Each row is a point on a landscape with many valleys, with its height.
A ball rolls from a point to whichever of its 2 nearest points has the largest drop for the distance, and stops where none of them is lower. Distance is the straight distance between rows; heights are no part of it.
suza h=5.33: [125  96 145 111 125 141 109  90 137 107 153 110 149  95  73 117 110 123
 128 129 146 113 167  98 131 126 134 113 135 131 103 134 122 140 149 120
 129  86  84 135 128  91 158 134  71 156 134 118 133 128  98 103 115 117
 139 127]
tafik h=4.34: [108 136 109 186 137 118 109 182 139 125 153 146 144 184 172 112 108 134
 177 114  95 132 111 152 130 122 155 125 111 106 117 143 116  78  88 132
 147  86 126  88 110 168 144 140 155 109 127 109  89 144  91 101 134 119
 135 133]
Lora h=2.11: [ 94 140  58 172 152 118 141 168 140 136 169 196 101 164 132  61 115 141
 150  92 167 153 115 105 171 129 111 128  96 108 179  68 140  77 150 121
  57 106 123 127  91 160  98  90  89 109 147 144 122 151  81  84 137 146
 118  92]
gud h=1.89: [152  90 178 119 122 153 145 153 108 148 103 119  86 151 222 152 106  78
 137 142 109 135 109 132 142 173 127 155 120 131 145 131 197 115 105 101
 128 144  73 163 147 207  83  82 174 134  91 145 143  87 123 179 136  94
  87 130]
pubot h=2.53: [129 149  96 134 145 115 145 155 104 153  72 151 137 155 173  70 143 144
 125 146 110 150  69 171 164  96 116 143 133 140 163 143  99 150 104 145
 163 185 188 111 117 123 142 131 186 107 138 125  99 117 156 151 149 153
 123 114]
birom h=0.79: [139 119  99 106 128 107 139 162 137 111 102 161 148 169 197  96 124 119
 134 186  89 141  79 163 169 101 149 157 159 119 117 125 128 152  83 164
 153 142 126  91  93 161 134 125 240 139 200  68 101 133 139 147 145 139
 165  55]
rosuk h=6.41: [118 105 197 103 124 167 110  97  79 136  86  88 108 112 122 224 121  94
 128 108 134 133 148  98 114 144 130 122 124 100  72 167 168  96 151 141
 149  67  39 154 164 158  91 104 124 176 100 128 156 119 100 157 115  84
 107 162]
Degev h=7.23: [121 130 161 122 104 103 101 132 145  96 148  97 170 135 101 153 146 155
 132 152  71  83 137 141  88 143 162 140 155 124  59 187  90 138 116 129
 161 119 143 112 121 108 185 199 161 129 127 100 127 133 137 110 115 124
 176 152]
Buv h=4.82: [163 142 113 104 137 147 160  77 128 134  88 146 144  83 103  83  96 117
 114 148 144 133 108 118 122 137  87 122 146 164 152 109 100 179 143 132
 144 168 151 142 143  61 116 124  54 128 122 149 156  89 128 101 161 161
 120 124]
bub h=5.02: [108 132 133 134 141 142 109 114  97 157 143  89  99  98 101 194 170 144
  99  78 165 120 149 137 134 119 101 120  94 119 116  97 160 111 158 124
 106 139 122 150 150 152  81 116 107 122 125 162 137 115 159 169 104 105
  82 164]
Gupu h=5.60: [166 110 151 105 120 124 137 153 148 138 131 107 117  95 190 139 113  91
 102 147 117 152 120 175 114 148 105 130 106 145 184 106 138 172 137  83
 126 205 146 175 164 171 133  95 170  97 115 172 140  88 170 162 130 126
  59 169]
zam h=3.26: [169  99 133  89 145 111 101 141 133 109 113 150 134 150 145  93 136  75
 195 167 185 147 138 112 155 115 155 161 133 108 157 166 131 113  85 131
 151  96 128 131  89 172 159 107 171 113 196  76 101 127 131 126  85 125
 117  74]
Muza h=4.62: [112 159  95 174 154 112 107 173 146 117 150 172 138 188 120  97 106 131
 198 105 132 153 113 135 121  93 148 135 117  96 147 134 102  63  94 152
 130  65 160  70  87 164 134 133 139  90 152  97  75 159  97  86 126 126
 127 111]
pided h=5.56: [106  79 158 105 116 148 105 111 134 102 165  82 123 104  73 161 125 125
 119 108 139 111 208  97 122 126 149  96 132 102  96 145 132 136 168 113
  95  56  45 139 127 119 166 121 100 183 122 109 158 146  96 129  96 105
 131 132]
gevu h=5.88: [168 141 175 121 123 116 145 145 135 120 110 148 148 139 229 128 134 114
 130 176  45 126  74 165  65 166 112 163 109 135 134 133 125 144  76 122
 161 174 143 128 150 129 125 154 190 111  94 128 113 126 147 124 158 105
 139 174]
Migo h=3.61: [ 59 153 102 202 127 139 127 146 139 119 189 136 101 165 111 172 160 167
 133  90 107 109 159 118 119 116 142 106 114 109  95  95 155  60 129 144
  79  72 124 110 124 142  92 158 123 131 133 119 115 189  89  96 107 112
 183 154]
Ruliv h=5.47: [147 117 115 113 151 128 123 118 126 142 123 128 123 115 120  83 150 114
 151 115 190 138 144 124 152 117 122 127  95 124 169 129 131 148 129 115
 126 143 144 161 115 132 135  88 107  90 157 135 116 104 160 137 106 136
  88 104]
vutor h=8.25: [112 125 142 151 148 158 114  89 122 158 122 123 105  94 124 142  90 104
 100  63 165 166 101 145 105 134  80 122  78 135 142  92 152 129 173 123
 100 138 109 152 149  98  84  95  69 113 104 189 145 123 122 130 148 123
  55 164]
vodi h=4.09: [178  79 159  65 128 130 123 114 110 110  92 139 109 112 112 116 134  47
 153 149 214 131 181  52 143 113 142 147 161 123 146 156 170  96 101 127
 129  68  84 136 112 168 118 109 118 166 175  94 160 124 131 162  73 104
 122  66]
sati h=1.86: [151 153  80 106 124 122 144 113 123 134  82 184 175 138 159  38 105 107
 177 176 137 158  87 134 133 117 119 136 138 141 195 159  84 154 102 133
 172 156 188 121  95  80 159 122 131  96 149 117 114 131 136  62 141 169
 119 119]
ker h=4.87: [110 150  85 165 167 112 107 135 119 131 130 162 132 155  93 114 142 139
 167 101 177 139 126 116 149  82 143 127 127  96 135 133 122  79  98 150
 124  76 160  92  89 136 113 128  94 112 164  98  80 153 108 108 107 132
 133  87]
paf h=8.01: [ 88 139 108 165 120 155 134 141  95 167  88 108 124 131 127 125  88 172
 117  82 135 139 103 167 162 131 127  88  94 147 125 124 105 129 172 108
 132 150 144 134 148 102 165 131 105 112  79 185 121 112 107 117 166 156
  95 184]
zimi h=6.21: [ 77 147  94 168 103 137 158 142 137 129 183 131 107 140 119 143 118 187
  71 119  70 102 132 136 142 133 124  96 147 150  90  81 129 129 143 139
  85 136 100 110 146 110 103 160 118 167 107 126 139 181  90 116 150 136
 209 127]
los h=2.60: [128 123 155 148 134 157 136 151 118 157 148 112  79 137 207 171 118 111
 120 103 103 132  96 163 126 160  94 139 101 130 149  81 183 102 118  97
 100 172 102 153 147 181  70  97 164 121  92 165 144  98 143 187 144  95
  70 152]
Relid h=3.11: [141 124  87 134 155 110 161 136 131 109 160 174  91 140 128  93 129 112
 135 139 155 139 119 100 173 115 101 145 152 132 159  61 149  89 109 147
  71 106 118 101 106 145  77  92 126 153 171 106 130 158 111 128 119 140
 148  30]
Rirur h=4.81: [111 140 119 143 142 107 112  81 125 117 140 127 149 129  45 174 165 164
 125 146 129  93 152  98 135  70 144 129 196 132  91 133 118 103 106 162
 125 100 155  89 131  92 112 170 109 156 164  83 120 154 146 113  93 124
 207 101]
fiz h=6.53: [112 122 200 125 103 152 119 122  82 118 110  77 111 140 144 221 128 114
 114 107  91 112 139 122 109 155 135 130 145 105  59 179 168  98 128 130
 163  81  55 152 155 177  86 134 173 166  99 115 159 112 118 172 110  77
 148 171]
nin h=4.83: [105 145 145 142 133 132 117  94 112 143 126  86 116 104  53 221 188 164
  83  78 157 108 169 110 121 106 114 110 129 116  95 117 134 111 176 136
 101 119 134 143 167 126  92 144 109 137 132 138 127 118 171 155  86 113
 122 175]
Fuze h=3.29: [125 151 112 120 108 100 120 144 120 117 105 146 185 146 136  84 133 152
 173 173  81 127  98 166 109 109 147 138 150 139 126 181  80 144 116 135
 188 156 196  81 103  88 196 181 169  97 124 118 107 151 132  91 136 159
 147 141]
Ledup h=5.25: [145 105 124 116 150 132 139 127 116 152 146 122  82  97 112 134 157 108
 115 107 204 128 155 114 143 119 102 133 102 135 159  86 161 131 139 110
  94 160 141 154 132 154  87  83 103 112 150 158 144  97 171 174 104 122
  69 116]
lig h=2.32: [137 149  86 126 150 121 167 128 116 154  68 168 110 140 148  67 164 122
 142 139 168 170  70 157 170  80 104 141 118 131 196 122 107 153  97 141
 144 184 222 124 104 119 128  91 172  86 171 128 113 101 181 149 134 161
  85  87]
nubov h=8.39: [122 129 155 122 138 158 122  87 140 116  95 112 151  96 114 136  80 115
 103 113 137 152  98 142  78 158 106 124 100 143 111 127  99 157 169 125
 133 131 108 135 149  57 145 140  73 133  77 164 146 130 102  91 158 135
 107 176]
Zumov h=7.88: [127 128 102 135 102 120 143 168  88 170  81  96 142 123 132 122 100 184
  96 109 124 139 114 156 196 137 124 102 122 151 101 151  93 168 176 119
 168 180 157 147 149 133 168 146 120 141 111 167 117  83 134 163 172 160
 125 151]
vute h=6.38: [ 92 144  73 153 114 119 156 150 155 103 198 150 118 155 135 108 131 164
 114 140  75 103 133 134 138 121 127 103 150 144 113  68 128 122 115 149
  79 130 114  90 120 129  92 140 136 156 143 106 142 192  92 109 149 127
 215  87]
bude h=6.99: [126 126 152 118  94 139 151 146 125 126 141  91 118 139 153 155 115 155
  67 142  64 104 137 146 137 160 132 119 151 143  74 113 136 157 128 127
 129 139  72 129 153 151 116 150 159 187 101 116 146 125 119 167 167 101
 173 125]
Sezu h=3.88: [ 80 112 145 168  93 118  98 147  95 149 137  84 146 141  83 200 139 191
  93 113 106  94 172 124 152 122 181 112 152 111  52 186 102 120 153 129
 162  97 134 138 139 136 189 180 131 160 122 124 116 115 129 153 107 144
 155 157]
mege h=5.26: [159 105 135 126 129 152 148 106 138 129 125 168 108 103 170  87  65  76
 120 127 140 154 102 106 143 170 108 138 110 152 176  90 147 148 134 112
 101 130  77 158 135 114 101  56  82 148  97 163 152 102  90 114 155 144
 107 104]
pes h=6.83: [133 146 163 122  96 144 144 152 110 114 131 102 125 159 178 180 136 128
  80 133  54  98 130 129 121 155 127 131 169 138  59 152 155 123  90 146
 154 123  67 131 152 168  80 165 180 187 127  89 149 123 126 171 149  92
 206 124]
vina h=5.37: [ 98 196 128 156 116 119 129 154 118 137  91 118 149 151 157 124 129 162
 128 118  63 121  98 173  80 130 126 141 129 147 112 151  95 107 105 134
 159 163 193  83 136  87 143 198 166  99  69 129 113 146 151 121 163 148
 142 185]
tudum h=2.71: [171  98 157 120 133 127 138 163 127 149 108 158 101 158 226 105 107  70
 165 157 140 159 112 129 166 152 132 165 113 118 197 127 174 119  86  98
 131 144 101 170 127 203 130  63 177 103 122 135 107 104 124 131 124 117
  83 112]
duku h=3.21: [102 137 118 169 125 136 143 182 140 143 171 120  95 152 207 109 111 149
 111 116  82 124  97 176 148 157 118 117  96 136 149  83 155 119 128 100
  97 166 115 140 131 167 117 114 162 111  76 158 129 127 121 144 158 115
 108 147]
bev h=2.62: [170 114 133  85 146 115 164 123 145 132 110 150 111 124 179  95 123  83
 123 189 120 138  98 136 153 147 116 165 150 155 180 102 143 150  94 142
 127 163 142 141 127 142 107  86 165 127 149 124 141 115 142 155 146 143
 130  77]
rek h=5.03: [170 109 153 123 155 144 156  98 131 143 116 162 101  88 170 123  97  59
 111 121 159 156  93 115 118 156  85 155 108 153 186  78 173 135 123 115
  92 141 114 169 155 122  67  61  78 131 121 165 153 102 129 156 144 126
  66 106]
gapap h=4.85: [ 58 185 107 199 122 112 107 131 111 168  89  99 125 139  76 175 173 198
 100  61 144 107 148 139 100 100 156 100 106 121 101 159 117  79 158 143
 125 131 210 114 139 100 121 174 106  74  97 153 105 143 156 129 133 142
 113 183]
rugi h=8.46: [129 136 129 105 114 148 123  94 146 125 114 107 159  79  87 117  80 132
 102  96 145 163 118 150  77 130  90  99  98 142 144 135  82 189 193 105
 133 173 137 136 141  52 158 135  83 109  96 176 146 121 131  99 158 146
  68 198]
Nufis h=5.12: [ 75 194 133 185 129 103 119 146 109 149  77 100 129 155 105 167 151 183
  99  94  79  98 120 154 100 109 137 138 138 132  83 153 101  82 113 156
 154 148 211  87 141  88 117 202 144  96  94 123 105 136 159 139 152 138
 150 174]
Zolus h=7.64: [155 133 117  85 105 103 147 110 123 136  92  77 160  86  62 169 148 189
  77 119 124 122 130 112 129 121 107 108 166 139  92 143  69 188 177 129
 155 187 166 110 164  90 145 154  92 141 121 158 135  87 178 149 157 164
 149 159]
Kineb h=7.76: [141 146 114 115  98  99 147 157 100 151  80  89 158 112  96 147 134 200
  79 127 106 116 121 142 163 120 137 124 156 136  85 164  70 177 173 131
 171 178 167 131 152 116 173 178 135 153 124 149 115  89 162 166 166 166
 155 152]
gikov h=5.09: [128 132 120 151 149 112 101 110 114 122 115 142 143 133  83 138 130 129
 167 130 149 116 135 113 141  87 152 137 146 121 101 155 116  91  93 152
 159  81 143 102 119 112 130 161  88 136 166  97 101 135 113 121 107 137
 157 105]
zut h=1.76: [135 126 105 114 137 102 135 156 140 129 103 124 134 152 157  95 154 132
 150 174 129 128 104 157 177 100 150 145 142 115 146 137 111 149 102 145
 155 151 158 116 104 149 148 117 201 113 173  99 104 125 158 150 122 135
 135  82]
nobur h=3.00: [ 82 147  98 193 148 144 114 152 110 168 158 151  74 157 151 142 146 141
 146  72 152 137 124 119 171 126 122 112  84  94 134  76 181  37 148 122
  80 105 100 136 118 185  76  95 101 119 117 159 113 148  84 122 115 112
  91 145]
gozof h=4.18: [124 152 100 125 143 116 160 136 178 117 172 152 114 138 165  80 135 128
 126 152  88 122  90 150  99 138 101 134 121 146 176  64 138 144 106 118
  86 179 159 118 123 114 103 119 148  99 105 147 145 142 131 133 157 135
 131 118]
Dadi h=6.66: [122 139 186 118 108 150 135 151 107 110 141  66 110 155 175 198 156 116
  94 113  78  86 134 137 100 167 116 134 141 108  76 155 163 110 102 120
 144 114  86 161 144 199  77 146 201 159 104 107 152 102 158 194 112  66
 152 161]
Zikar h=5.08: [146 126 116 101 129 135 133  70 146 110 138 143 164  88  77  76 109 118
 134 138 153 117 135 103 115 130 111 127 151 146 138 125 102 162 148 130
 134 129 119 134 119  60 147 133  59 135 138 123 137 121 118  81 135 152
 134 114]
madir h=3.59: [150 100 121  99 145 123 158 124 119 118 148 134  81 116 132 111 137  93
 102 144 155 123 144  91 163 137 103 143 150 152 166  63 167 114 123 126
  66 124 101 143 132 152  78  87 125 160 140 124 161 143 133 173 116 131
 142  53]
Gitag h=4.08: [168  99 147  75 123 131 164 108 135 121 120 120 104  71 122 123 115  93
  85 158 141 120 137 103 138 151  91 136 154 170 153  84 153 168 141 128
  94 161  96 146 157 124  79  90  98 167 127 150 174 101 137 166 143 131
 136  90]
mup h=4.23: [ 75 160  78 162 137 105 111 130 165 124 171 131 148 158  67 105 162 178
 144 112 128 101 148 129 109  91 157 113 139 118 121 128 117 110 133 146
  98 112 175  85  84  91 142 173 111  86 119 109 110 176 117  90 107 132
 163 121]
zit h=2.61: [ 94 132  89 178 145 134 123 182 128 134 181 161  92 181 154 101 109 149
 163  90 130 145 120 124 175 135 122 116  99 110 144  80 146  54 124 114
  93  89  93 109 105 184 101  95 112 115 126 133 103 149  75  99 134 120
 112 105]
dazim h=6.02: [ 91 133 122 143 112 153 137 127 154 116 160 108 128 125 101 145  97 159
  90 119  87 106 135 142 113 151 133 102 127 139  79  99 109 140 157 131
 107 120  94 123 141  93 140 145 108 160  81 135 139 148  87 108 153 129
 165 156]
nav h=8.53: [154 139 104  84 105 134 139  84 160 112 138 119 155  72  75  96 108 129
 128 128 130 146 134 134  62 120  86  98 117 137 173 134  91 211 181 105
 143 198 172 142 135  48 161 142  91  79 113 168 154 115 171  83 144 152
  66 169]
Zuzud h=3.69: [188  92 146  82 139 118 120 134 104 132  81 175 131 133 152 109 115  47
 191 152 210 156 137  77 169 128 150 172 138 109 144 166 152  96  87 136
 157  64  98 131 111 181 127  87 124 141 206  89 107 112 124 129  92 114
 116  57]
vidit h=7.37: [128 130 130 113 104 109 108 101 154  99 155 103 169 126  54 122 155 176
 126 153 102  87 157 133 108 105 155 126 173 137  98 165  83 157 138 138
 142 143 168 106 103  89 185 184 125 119 126 106 131 134 147 101 111 136
 168 124]
pezu h=6.73: [139 104 136 103 121 129 112 118 193  66 214 135 142 128 108 107 103 101
 162 154 105  98 166 109  80 138 145 123 146 116 108 125 117 134 101 122
 111  82  69  93 103 121 154 144 125 138 146  81 128 165 100  84 110 102
 166 105]
mezu h=5.61: [136 163 130 143 135 129 139 156 140 124 115 144 144 146 182  90 114 139
 141 135  73 143  88 175  79 135 121 133 103 138 154 130 113 130  98 120
 147 167 175 105 133 100 134 160 148  82  70 143 113 141 125 108 167 125
 121 176]
repe h=3.27: [169 101 122 108 146 113 139 155 144 142 111 164 100 139 196  64 111  87
 146 153 171 169 109 121 188 139 126 152 127 125 214 109 146 138 107 119
 115 150 134 165 115 179 135  49 167 105 152 130 124 110 146 135 128 147
  93  79]
vokid h=5.79: [ 91  92 137 112 105 163 124 123 149 110 191  83 133 107  90 137 102 154
 100 102 121 118 164 131 126 160 151  81 114 123  95 126 108 168 200 107
  88 101  53 148 127 107 189 119 122 157  84 139 161 159  76 104 128 122
 129 151]
Leb h=6.15: [178 105 188 105  94 139 140 161 124 113 106 138 146 147 229 150 115  93
 135 169  65 132 102 147  82 192 134 149 104 130 101 151 160 155 103 106
 152 146  70 149 156 155 131 116 183 138  97 127 128 114 112 124 159  89
 142 158]
lesu h=2.59: [135 140  67 143 159 122 149 144 134 130 148 202 105 149 120  40 107 117
 140 114 182 168 101 103 171 120 107 141 120 117 193  76 122  97 126 139
  81  98 136 120  88 136  93  81  81 124 174 122 118 140 103  87 113 161
 118  46]
voker h=6.28: [132 115 175 117 144 158 120  96  69 139  90  93  98 108 104 205 140  91
 114  99 170 125 163  80 150 113 110 128 126 124  95 129 183  79 132 139
 137  75  79 157 163 150  70 101 104 166 116 135 144 108 120 168  99 101
 107 139]
zafil h=2.63: [161 140 121  84 124 112 120 107 151 114 113 150 171 121 123  79 144 120
 179 183 118 132 121 135  97 113 136 147 132 132 166 155  91 161 104 135
 181 153 174 125 103  87 188 150 139  92 140 115 110 139 145  70 121 149
 125 134]
kefu h=3.93: [ 67 154  73 182 145 119 102 127 155 123 184 151 129 155  87 128 164 182
 146  77 163 117 168 110 100  96 152 105 107  98 111 114 150  76 152 141
  68  76 135 105  90 113 121 158  89  96 137 126 100 183  94  89  90 124
 146 147]
rumep h=3.72: [104 135 103 131 112 124 156 163 162 125 175 117 109 128 167  97 119 164
  84 141  67 118 105 175 131 153 110 118 121 150 135  68 132 164 146 111
  95 192 126 141 132 144 124 132 170 124  94 152 149 127 138 161 170 130
 142 124]
kob h=4.73: [151  95 171  84 115 131 119 129 108 119 106 101 145 122 119 163 149 101
 133 149 134 104 158 109 128 134 157 140 146 118  87 168 137 132 127 123
 156  96  98 142 142 160 148 143 135 158 127 115 134 102 127 154 111 105
 144 129]
Dutu h=5.04: [141 125 175 108 130 133 112 127 134 113 126  81 136 116 123 173 154 117
 124 134 115 117 141 141  87 150 121 136 114 116 106 145 120 132 136 117
 145 130 123 147 148 131 141 153 142 123  96 141 128 103 156 148 124  94
 116 173]
Tamo h=7.50: [114 131 110 120 105 111 126 108 146 120 143  90 158 101  22 150 150 200
 100 114 124  91 165 124 124 116 140 102 163 128 100 146  71 164 186 127
 123 146 157 115 132  85 172 156  88 135 117 132 135 114 151 123 127 148
 160 140]
Dur h=8.11: [ 99 118 139 137 108 155  98 133  97 152  88  85 137  92 138 159  78 154
 113  63 150 181 106 175 121 141 118  89  71 122 131 155  86 161 200  93
 156 156 128 151 157 120 189 115 112 115  79 190 125 112 131 115 147 149
  40 213]
bules h=6.56: [130 120 107 133 134 126 142 139 180  90 208 148 119 138 123 108 107 121
 134 142  89 112 136 116 103 138 118 118 142 138 117  90 125 108  99 137
  96  94  83  95 117 119 108 130 118 139 124 100 139 173  88  91 138 117
 180  91]
suno h=5.74: [100  88 162 115 120 137  84 106 106 121 172  86 115 119  68 189 169 130
 119 116 162 109 218  76 134 104 167 100 147 101  94 162 160 106 148 112
 106  52  82 147 130 149 142 140 107 168 140 106 148 142 123 155  62 101
 137 133]
bekan h=4.54: [160 154 115 116 174 115 149 106 174 120 156 188 109 133 148  81 136  82
 146 137 142 142  76 119  87 127  86 162 121 127 208  68 149 128  92 137
 102 156 175 119 109 101  75 103 127  89 133 135 137 146 155 129 136 136
  94  85]
Mapo h=4.26: [ 90 134 161 150 107 121  90 123 133 132 141  55 146 115  46 217 160 200
  85  97 112 104 174 131 106 134 161 105 136  89  61 174  86 124 187 133
 129 105 147 135 145 125 183 175 125 132 104 135 127 114 160 144 100 128
 126 189]
nuba h=4.41: [175  89 172  56 128 120 114 111 116 114  89 107 138 107  95 137 164  75
 146 167 184 112 181  86 132 107 154 147 154 116 116 173 145 127 114 130
 152  97 113 138 120 164 132 130 129 142 163  99 142 104 158 167  88 104
 130  88]
gefeg h=1.72: [149 153  68 118 140 121 154 106 136 149 116 181 100 130 137  31 137 104
 151 128 179 176  98 130 146 103 100 125 113 128 252 129 111 189 108 109
 125 192 218 158  95 107 140  66 138  70 170 131 136 116 184 101 122 182
  59  93]
banav h=6.90: [138  96 147 114 113 136  93 113 168  81 178 148 169 122 109 118  96 108
 178 150 102 110 145 117  81 141 157 130 131 133  79 169  97 154 119 121
 160  78  89  94 102  90 196 157 115 137 138  93 119 155  76  61 124 133
 160 134]
tapid h=4.47: [182 104 143  90 121 139 169  90 128 115  85 140 150  70 126 108  89  92
  91 176 123 127 115 109 128 159 101 134 150 170 132  99 117 179 148 135
 131 168 112 141 155  97 103 108  86 161 126 151 164  81 114 129 166 136
 147 106]
zoder h=1.87: [166 127 119  99 135 108 160 146 155 118 114 165 113 158 211  95 126  92
 113 198  91 144  73 146 154 127 122 166 164 130 163  89 141 152  77 147
 128 151 128 122 113 160  98  90 228 135 165  91 126 131 145 163 158 133
 142  57]
Kire h=3.30: [ 69 166 105 202 146 148 119 143 114 149 159 134  80 166 138 188 168 163
 128  75 111 119 131 120 132 123 129 114  86 103 109  86 180  23 136 145
 100  91 114 130 134 165  58 132 126 118 106 137 113 173  97 129 111 105
 120 169]
kab h=4.52: [ 65 166  90 196 126 108 119 106 146 123 161 140 130 155  64 165 150 191
 125 121 104  96 153 111 117  81 158 124 173 122 107 131 114  94 114 168
 104  97 172  67 112  90 116 185 107 130 141  89 113 181 111  78 100 128
 211 119]
kupud h=6.40: [182 112 160  77  76 116 151 154 133 105 107 149 178 146 224 119 113  91
 136 205  62 118 109 131  94 188 149 159 132 149  99 146 152 182  96 118
 166 168  87 122 134 163 132 136 204 146 153 109 135 130 107 126 163 102
 187 114]
Fezi h=7.07: [120 125 146 138 102 118  91 115 134 110 119 149 193 118 102 145 110 125
 172 147  93 104 117 115  87 133 171 142 133 130  55 185  83 124 117 129
 185 103 142  79 123  72 180 192 106 131 144 110 117 145 106  69 127 139
 172 152]
Mot h=6.12: [139 123 142 120 145 134 133  98  66 136  90 118 113 113  80 164 147 115
 122 124 182 115 158  78 178  95 131 130 156 136 114 133 146  94 113 154
 128  80 110 141 156 134  92 114  77 184 165 111 131 121 123 157  99 117
 157  97]
maz h=4.58: [ 84 151 112 166 125 105 108 124 108 150 127  77 130 120  45 188 198 205
  96  86 148 104 174 131 130 102 157 110 122 106  94 152 110 119 167 131
 114 139 177 125 124 125 131 152 108 105 126 139 121 128 168 151  90 127
 143 166]
Sogum h=4.80: [184 129 133 126 166 131 152  92 140 136 129 194 101 102 155  94 100  59
 134 119 179 152  83 107  99 140  77 160 109 145 212  85 167 128  99 136
  99 141 162 150 133  96  73  78  79  95 143 149 140 110 153 141 134 150
  66  94]
rafo h=8.31: [114 137 145 155 157 167 119  82 117 144 100 135 112 106 129 151  75 105
 107  89 140 155  95 130  99 149  94 122  87 128 115 102 137 114 156 141
 125 107  84 140 156  79  95 102  60 146  79 161 130 131  80 104 161 117
  92 157]
fedek h=5.92: [132 106 143 113 131 130 119 100  74 118 135  95 110 116  63 175 192 119
 132 135 178 122 222  50 175  77 161 101 181 124 108 129 174  88 118 131
  97  66 105 128 139 155 105 124 120 188 169  84 154 150 136 173  57 102
 154  94]
nuvof h=2.57: [135 100 119  95 128 102 100 141 126 115 120 122 150 138 111 114 158 126
 167 183 144 115 136 135 170  89 176 142 155 113 111 175 105 147 103 139
 160 102 142 103  84 147 177 142 183 132 196  79 113 121 144 140  95 141
 154  78]
Zadug h=5.69: [128 137 132 149 148 123  90 131 129 143 131 117 130 128 125 110 164 134
 159  90 173 144 142 153 122 118 135 121  73 110 159 139 138 112 126 104
 149 144 167 141 118 145 151 124 125  64 127 153  96 116 167 138 105 126
  57 178]
Rok h=8.18: [102 129 142 151 143 155  88  96 111 156  91  94 137  94 112 154 106 123
 116  53 174 159 127 155 105 127 100  99  65 125 133 136 123 131 181 117
 143 138 119 151 150 113 141 108  85 110 109 180 132 110 142 130 140 122
  29 194]
nepo h=5.55: [143  83 153 121 107 158 140 116 115 122 107 129 121 108 164 120  56  85
 125 132 132 146 123 114 139 175 129 124 123 145 110 126 146 144 151 116
 117 100  23 143 142 127 138  74  91 174  98 140 145 113  61  96 153 117
 129 113]
Bitun h=3.31: [105  96 128 133 105 101  93 160 109 140 134 102 153 142 107 152 148 168
 127 160 110  99 158 142 171 111 186 124 161 119  70 197 108 142 122 128
 154 108 135 115 102 162 192 168 161 159 166  94 114 111 121 168 106 140
 181 109]
Dem h=0.95: [163 158  91 107 145 128 149  96 138 147  88 202 130 126 152  14 114  83
 174 144 162 193 100 117 132 116 102 122 112 129 252 166 106 172  92 122
 157 163 209 159  97  93 156  96 117  74 150 123 111 131 161  58 122 183
  78 121]
Burik h=5.34: [165 130 151  85 130 123 136 127 165 114 151 101 121  99 152 133 149 104
 114 157 112 125 125 155  81 143 104 138 115 138 155 111 134 171 121 114
 131 179 146 153 144 132 125 125 165 101 114 143 138 103 176 160 129 110
 103 150]
dag h=3.89: [122 129 132 154 113 112 106 171 110 116 104 150 170 161 176 110 102 136
 182 146  88 129  98 153 121 142 163 133 111 132  98 175 102 119 100 124
 182 117 140 102 121 130 196 170 163 110 132 118  91 145 101  97 139 138
 152 156]

Two balls start at each pair of points below. Name the first point that both come to, or write never.
Leb / Degev: never
vutor / nav: Buv
voker / bude: pided

Call two points neighbours if one is among the 2 nearest of the other. Go from one point of each pair to the other, from neighbour to neighbour, staying as low as possible. Name the highest point that can't be avoided.
gud / birom: repe
birom / Lora: gikov
Dem / birom: pubot
